Points on a hilly landscape, in no order, each with its height.
A ball rolls from a point to the lowest of its 2 nearest points, and stops where none of them is lower. Distance is the straight distance between rows; heights are no part of it.
j_920 h=5.30: [153 161 145  95 108 130 113 134 131 141 138 118 134 109 143  65  92 120
 112 107 176]
j_772 h=3.09: [147  80 101 142 159 132  96 148 154 112 100 171 148 124 114 156 140 110
 106 138  64]
j_449 h=4.47: [143 158 122 110 106 192 154 131 141 134 147 120 139 154 166  87  61 163
 145 104 117]
j_284 h=4.62: [196 114  66 115 145 159 147 152 138 112 106 173 126 142 134 109 102 112
 121 150  86]
j_777 h=6.46: [ 34  82 138  85 121 117 133  76  83 110 112 128 132 110 158 104 124 103
 118  99 160]
j_813 h=5.60: [138 178 139 116 135  98 118 138 132 155 135 114  99 112 102  77 146 116
 123 142 209]
j_236 h=2.67: [ 55 122 180 117 133 105 110 111 119 144 139 107 115 131 118 106 148  83
 125  82 184]
j_209 h=3.74: [ 88  75 139  99 103  79 130 120 133 109 125 118 121 103 149 142 117 155
 122 111  84]
j_165 h=4.71: [138  88 127 118 133  94 143 155 179 101 110 118 106 135 116 189 165 133
 116 140  51]
j_736 h=3.07: [176 144  94 153 103 167 167 152 125 106 125 157 146 197 102 150  81 137
 136 130  75]
j_375 h=8.28: [189 176 114 173 124 128 139 123 107 129 100 135 117 160  58 151 138 165
 147 190 152]
j_604 h=4.34: [189  99  81 106 140 106 147 158 160 101 117 150 105 124 132 129 130 118
 116 153  78]
j_173 h=1.40: [ 60 141 154  98 105 145 171 104  76 123 130 113 111  81 160 127 133 109
 155 140 195]
j_973 h=4.33: [105  87 138  86 106  89 112 149 147 131 107 120 163  97 143 130  93 148
 105  96  61]
j_820 h=7.05: [177 121 143 162 147  99 151 102 103 135 138 125 109 147  79 163 163 141
 153 158 141]
j_929 h=4.01: [166 129 102 118 120  89  90 161 150 120 140 127 150 102 136 116 105 135
  96 110 117]
j_439 h=2.45: [153 167  78 134 142 218 122 157 159 137 144 142 188 156 158  95  63 128
 114  92  97]
j_730 h=3.65: [ 97  94 135 142 118 118 168  67  68 100 141 124 116 107 143 181 141 151
 160 160 144]
j_913 h=7.89: [190 136  71 174 140 115  88 150 146  89 122 141 111 105 113 148 146 141
  99 165 131]
j_982 h=4.08: [124 114 104  83  90 119 190 131 108 115 131 115 120 136 167 126  72 168
 146 117  73]
j_708 h=8.44: [170 177 128 159 116 164 182 124  90 145 145 126 119 184  89 148 101 154
 172 150 136]
j_775 h=4.25: [151 110 102 102 133 113 125 192 176 102  99 131 135 105 124 175 137 117
  89 136  47]
j_974 h=1.51: [122 140 159 120 156 185  80 165 166 152  99 144 162  81 138 103 141  63
 117 122 147]
j_145 h=3.93: [146  96 124 104 109 104 175 133 109 120 124 135 125 137 128 158  98 148
 156 128  71]
j_279 h=6.52: [ 35  87 112 105 116  95 144  65  81  86 147 114 120 117 160 132 150 111
 121 128 187]
j_29 h=2.03: [118 142 215 145 141 161 176 169 102 161 110 123 123 116 106 164 182  85
 152 132 144]
j_226 h=5.18: [126  87 125 106 129 115  76 145 176 132  91 130 185  93 143 118 109 135
  93 112  55]
j_945 h=4.93: [177 145  73 100 164 199 142 147 130 143 112 179 138 137 140  80  98  86
 125 130 107]
j_990 h=4.59: [120 110 164 105 139 130 118 110 139 131 127 140 100 115 128  91 141  97
 137 124 161]
j_809 h=4.75: [164 118 152 134 143 160 115 131 143 126 110 158 117 120 111 126 135  98
 139 145 139]
j_758 h=3.54: [ 98  91 132 104 112  60 112 115 176  95 131 100 102 134 153  87 147 143
  79 103 123]
j_317 h=4.20: [107 184 187 147 136 123 130 162 122 174 125  98 109  98  96 125 172 122
 147 156 190]
j_457 h=5.89: [144  99 101 128 147 111  59 147 187 112 111 134 179  88 165 117 130 113
  72 110  90]
j_402 h=6.38: [ 71 115 159  64 114 132 139 102  97 133  93 128 131 109 154  67 104  94
 120  92 161]
j_76 h=7.30: [138 137 149 172 169 106 100 111 139 153 168 124 115 141  85 150 189 126
 131 139 167]
j_991 h=3.16: [113  87 162 123 104 146 138 100  98 115 106 140 127 111 137 155 108 148
 159 137 110]
j_374 h=1.53: [123 118 120 154 168 172  44 125 190 122 119 142 151 107 159 111 156  91
  98 120 134]
j_262 h=6.57: [145 139 100  93 104  82 149 150 121 140 160 117 132 144 131  98  78 144
 120  92 118]
j_734 h=5.49: [104 165 162  94 108 112 134 136 103 148 135 102 108 112 123  81 115 104
 133 109 200]
j_660 h=6.56: [ 58 100  98 115 108  58 158  67  86  88 151  94 106 114 149 139 148 152
 130 154 173]
j_188 h=5.98: [148 196  90 117 120 106 151 125 114 164 153 104 116 158 106  83  92 190
 150 148 162]
j_163 h=5.78: [168 187 106 121 128 106 122 135 124 159 143 119 116 123 100  85 117 157
 128 154 179]
j_393 h=0.63: [116  88 163 109 126 139  80 107 164 125  99 138 146 103 156  91 114 130
 115 110 115]
j_56 h=4.19: [ 35 106 150 131 118 141  77  85 162 141 139 112 128 167 186  99 147 121
 124  82 129]
j_395 h=6.87: [168 128 123 154 125  75 166  97 104 124 118 104 101 144  84 164 142 186
 163 183 119]
j_37 h=3.42: [177 143  78 125 114 132 173 181 143 117 146 128 130 165 119 153  89 153
 130 129  59]
j_918 h=4.89: [169 170 123  95 110 174 135 137 150 147 139 124 157 134 175  54  75 133
 107  97 144]
j_590 h=3.77: [148 125 105  86 109  97 134 180 146 137 131 126 164 117 138 141  83 141
 109  97  54]
j_481 h=6.53: [178 195  68 151 142 166 141 156 130 148 173 130 130 163 108 112  96 146
 135 140 146]
j_649 h=5.51: [152 114 106  76 160 163 121 126 132 161  91 173 149 119 135  60 104  95
 115 132  99]
j_311 h=7.48: [132 117 130 186 151 109  90 113 168 130 164 125 105 160 108 158 183 150
 124 146 128]
j_417 h=2.19: [123 109 135 115 155 151  55 111 189 126 102 138 167  99 163  68 140  97
  81 112 130]
j_212 h=2.05: [154 135 128 125 111  98 145 122 102 143 153 120 109 130 109 128 106 162
 157 136 136]
j_766 h=0.82: [123 132 132 159 175 198  67 151 163 130  96 158 152  98 134 133 166  58
 110 131 142]
j_123 h=2.75: [124  98 121 109 125  52 120 145 182 106 144 103  99 122 130 128 158 142
 101 123  97]
j_92 h=4.43: [ 75  78 149 101 137 119 112  83 159 119 121 127 101 141 150  83 153 116
 124 109 137]
j_460 h=6.68: [ 97 125 132 105 105  49 123 108  93 123 141 100 111 136 104  95 114 127
 116  99 183]
j_221 h=2.92: [157 120 123 132 127  78 106 135 134 132 154 127 119 118 105 131 125 142
 123 132 137]
j_624 h=1.54: [153 136 112 178 168 181  89 148 122 115 106 176 139 112 110 164 162  58
 108 133 146]
j_696 h=2.73: [181 173  96 170  94 193 127 156 120 104 115 163 161 175  98 149  80 118
 128 129 111]
j_61 h=6.86: [113 106 124  87  99  47 123 135 112 122 137 108 134 133 122  96  97 123
  98  76 131]
j_609 h=6.63: [ 85 109 109 117 108  45 167  92 107  96 139  82  93 106 138 155 146 179
 139 159 128]
j_174 h=1.60: [ 79 142 180  98 110 171 152 130  85 150 113 124 129  87 158 125 110 105
 164 120 162]
j_664 h=2.66: [126 158 155  94 125 196 124 155 122 174 108 139 170 115 144  89  76  98
 145  99 128]
j_546 h=3.26: [163 206  95 134 134 217 121 175 151 146 151 127 165 129 158  91  85 105
 117 103 148]
j_431 h=3.99: [ 16 100 126 134 110 106 101  73 126 118 160  96 112 177 178 115 156 132
 116  82 151]
j_798 h=4.24: [110 136 115  99  98 155 175 110  95 132 150 122 126 140 165 105  61 162
 161 106 121]
j_906 h=2.08: [114 140 189 106 130 169 101 151 139 152 105 130 148  89 138 105 115  89
 140 113 146]
j_291 h=2.26: [ 83 125 214 151 151 159 137 129 117 160 133 120 122 117 125 160 188  96
 149 113 149]
j_286 h=6.24: [160 172  88 118 128 125 155 143 130 152 179 121 123 165 123  87  83 143
 139 116 144]
j_127 h=5.99: [113  93 145  94 172 160 108 108 139 161  86 163 139 111 113  85 134  89
 129 136 105]
j_324 h=4.02: [ 60 159 139 144 137 105 154  64  76 140 125  93 109 100 123 151 183 167
 158 181 207]
j_81 h=8.37: [188 155 128 168  93 142 158 128  96 113 117 139 127 176  74 165 108 154
 150 160 121]
j_622 h=7.68: [151 117 104 171 151 118  67 132 180 104 149 134 114 125 128 136 165 132
 100 142 132]
j_805 h=3.79: [178 128  84 108 109 143 152 192 154  96  91 142 140 139 124 159  99 130
 103 141  40]
j_191 h=3.23: [194 176  46 171 126 156 107 175 113 109 137 147 145 129 126 150  93 133
 108 134 123]
j_513 h=2.33: [174 143 135 167 115 181 122 141 112 103  89 180 157 156  82 163 116  92
 122 138 119]
j_869 h=6.62: [ 78 134 117 116 112  48 144  79  75 123 135  93 105 120 114 112 134 158
 136 138 187]
j_201 h=3.69: [ 50 111 147 149 131  99 121  68 129 136 176 102  94 172 150 134 179 141
 137 105 158]
j_565 h=2.36: [185 149  71 168 149 167 106 157 100 113 116 175 137 118 120 155 120  80
 114 134 134]
j_49 h=0.59: [154 105 145 196 138 129  89 131 136 104 132 150 152 158  87 197 161 131
 108 126 105]
j_979 h=7.18: [136 145 157 151 158  83 133  96  97 165 148 111 112 134  73 145 174 154
 152 150 174]
j_17 h=1.43: [ 90 111 130 132 119  46 125 126 180 114 153  78  89 141 128 157 176 171
 115 131  96]
j_404 h=3.73: [161 107  83 121 146  67 123 165 173 103 141 129 103 112 122 143 158 122
  92 145  95]
j_802 h=4.37: [147 198 159 139 129 158 155 197 124 166 124 111 108 109 101 120 154 105
 150 164 171]
j_902 h=4.82: [174 155 127 129 131 181 126 156 121 139 130 153 135 134 119 124  97 109
 142 133 132]
j_524 h=2.14: [133  82 124 178 158 132  81 137 168 113 126 155 145 157 115 176 170 119
 102 123  74]
j_308 h=2.48: [ 40 106 193 128 146 141 117  97 115 154 138 123 129 123 143 142 164  94
 144  89 152]
j_849 h=1.21: [ 92 149 122 102 106 114 182  86  63 127 146 108  99 109 144 116 113 131
 166 150 189]
j_756 h=4.11: [ 70  64 130  99 131  97 108  99 185 114 113 121 117 148 168  85 152 132
  96 101  82]
j_253 h=2.54: [111  75 164 156 121 161  99  97 155  98 100 142 115 145 134 151 144 149
 139 139  93]
j_197 h=4.12: [ 73 182 172 135 129 111 153 117  84 166 124  89 107  99 105 135 168 146
 156 157 204]
j_566 h=8.12: [202 155  87 176 134 117 118 146 113 117 128 147 125 139  78 165 137 145
 122 171 138]
j_345 h=0.48: [175 151  66 114 130 158 121 163 156 138 142 141 181 134 172  83  70 133
  90  93  92]
j_369 h=4.10: [185 164  48 137 126 110 105 177 133 127 159 134 153 105 145 122  90 130
  93 114 121]
j_895 h=1.88: [160  96 148 167 130 151 111 130 119 102  89 176 160 159  80 179 133 111
 116 130  87]
j_407 h=1.90: [109  82 155 133 114 130  88 106 183  99 114 117 118 122 167 118 139 168
 121 128  95]
j_277 h=6.35: [162 119  74 159 155 139  58 147 151 104 118 151 154  79 156 142 133 100
  90 119 122]
j_890 h=5.11: [145  79 135 152 143  90 148 115 153 103 134 121  97 152 111 171 172 141
 141 152  83]
j_537 h=6.72: [133 117 122 127 104  65 171 117 111 107 126  90  94 117 119 166 130 189
 156 170 102]
j_700 h=3.41: [ 92  75 141 129 108  94 152  98 101 102 135 125 119 111 145 177 132 158
 147 129 105]
j_747 h=2.79: [161 150  92  95  98 119 135 173 160 137 144 114 180 128 168 106  61 157
  90  85  72]
j_899 h=2.91: [112  85 182 161 103 164 128  93 102  93  87 147 134 143 113 183 131 144
 146 138  99]
j_366 h=1.52: [131 157 121 110 115 110 185 100  82 148 158 113 100 144 122 112  98 147
 177 135 159]
j_370 h=4.58: [175 191 142 163 126 178 127 169 110 143 117 137 128 131  89 147 131 107
 140 157 168]
j_132 h=3.17: [ 61 132 164 164 153 120 149  59 100 153 177  90 101 158 142 160 218 132
 154 119 170]
j_506 h=8.48: [133 177 139 136 121 196 178 138 106 152 159 119 121 172 117 130  87 139
 178 116 139]
j_103 h=3.67: [144  78 126 110 135 116 134 133 131 129 100 160 139 128 112 142 112 127
 134 129  61]
j_914 h=1.83: [101 140 202 121 127 186 172 156  86 163  99 135 137 113 123 152 132  88
 169 124 136]
j_495 h=6.23: [ 99  95 153  64 139 136 124  95 126 149  85 144 135 111 139  49 117 102
 117 112 121]
j_601 h=2.63: [ 64 147 202 167 148 147 160 100  93 152 147  90 113 123 128 176 219 127
 155 131 172]
j_572 h=3.87: [ 68 119 152 147 134 127 161  60  72 118 150 106 106 110 142 172 178 134
 161 157 183]

Call two points neighbours if one is among the 2 nearest of the other. Go from one point of each pair to the other, from neighbour to neighbour, staying as low as possible. Name the highest point that can't be avoided.
j_393 / j_849: j_369
j_17 / j_766: j_92
j_49 / j_393: j_918
j_766 / j_393: j_417
j_700 / j_345: j_973

Two balls start at each pair of points below. Name the first point that both come to, or write none.
j_431 / j_236: j_291
j_308 / j_56: j_291
j_820 / j_809: j_123
j_81 / j_890: none
j_460 / j_979: j_660
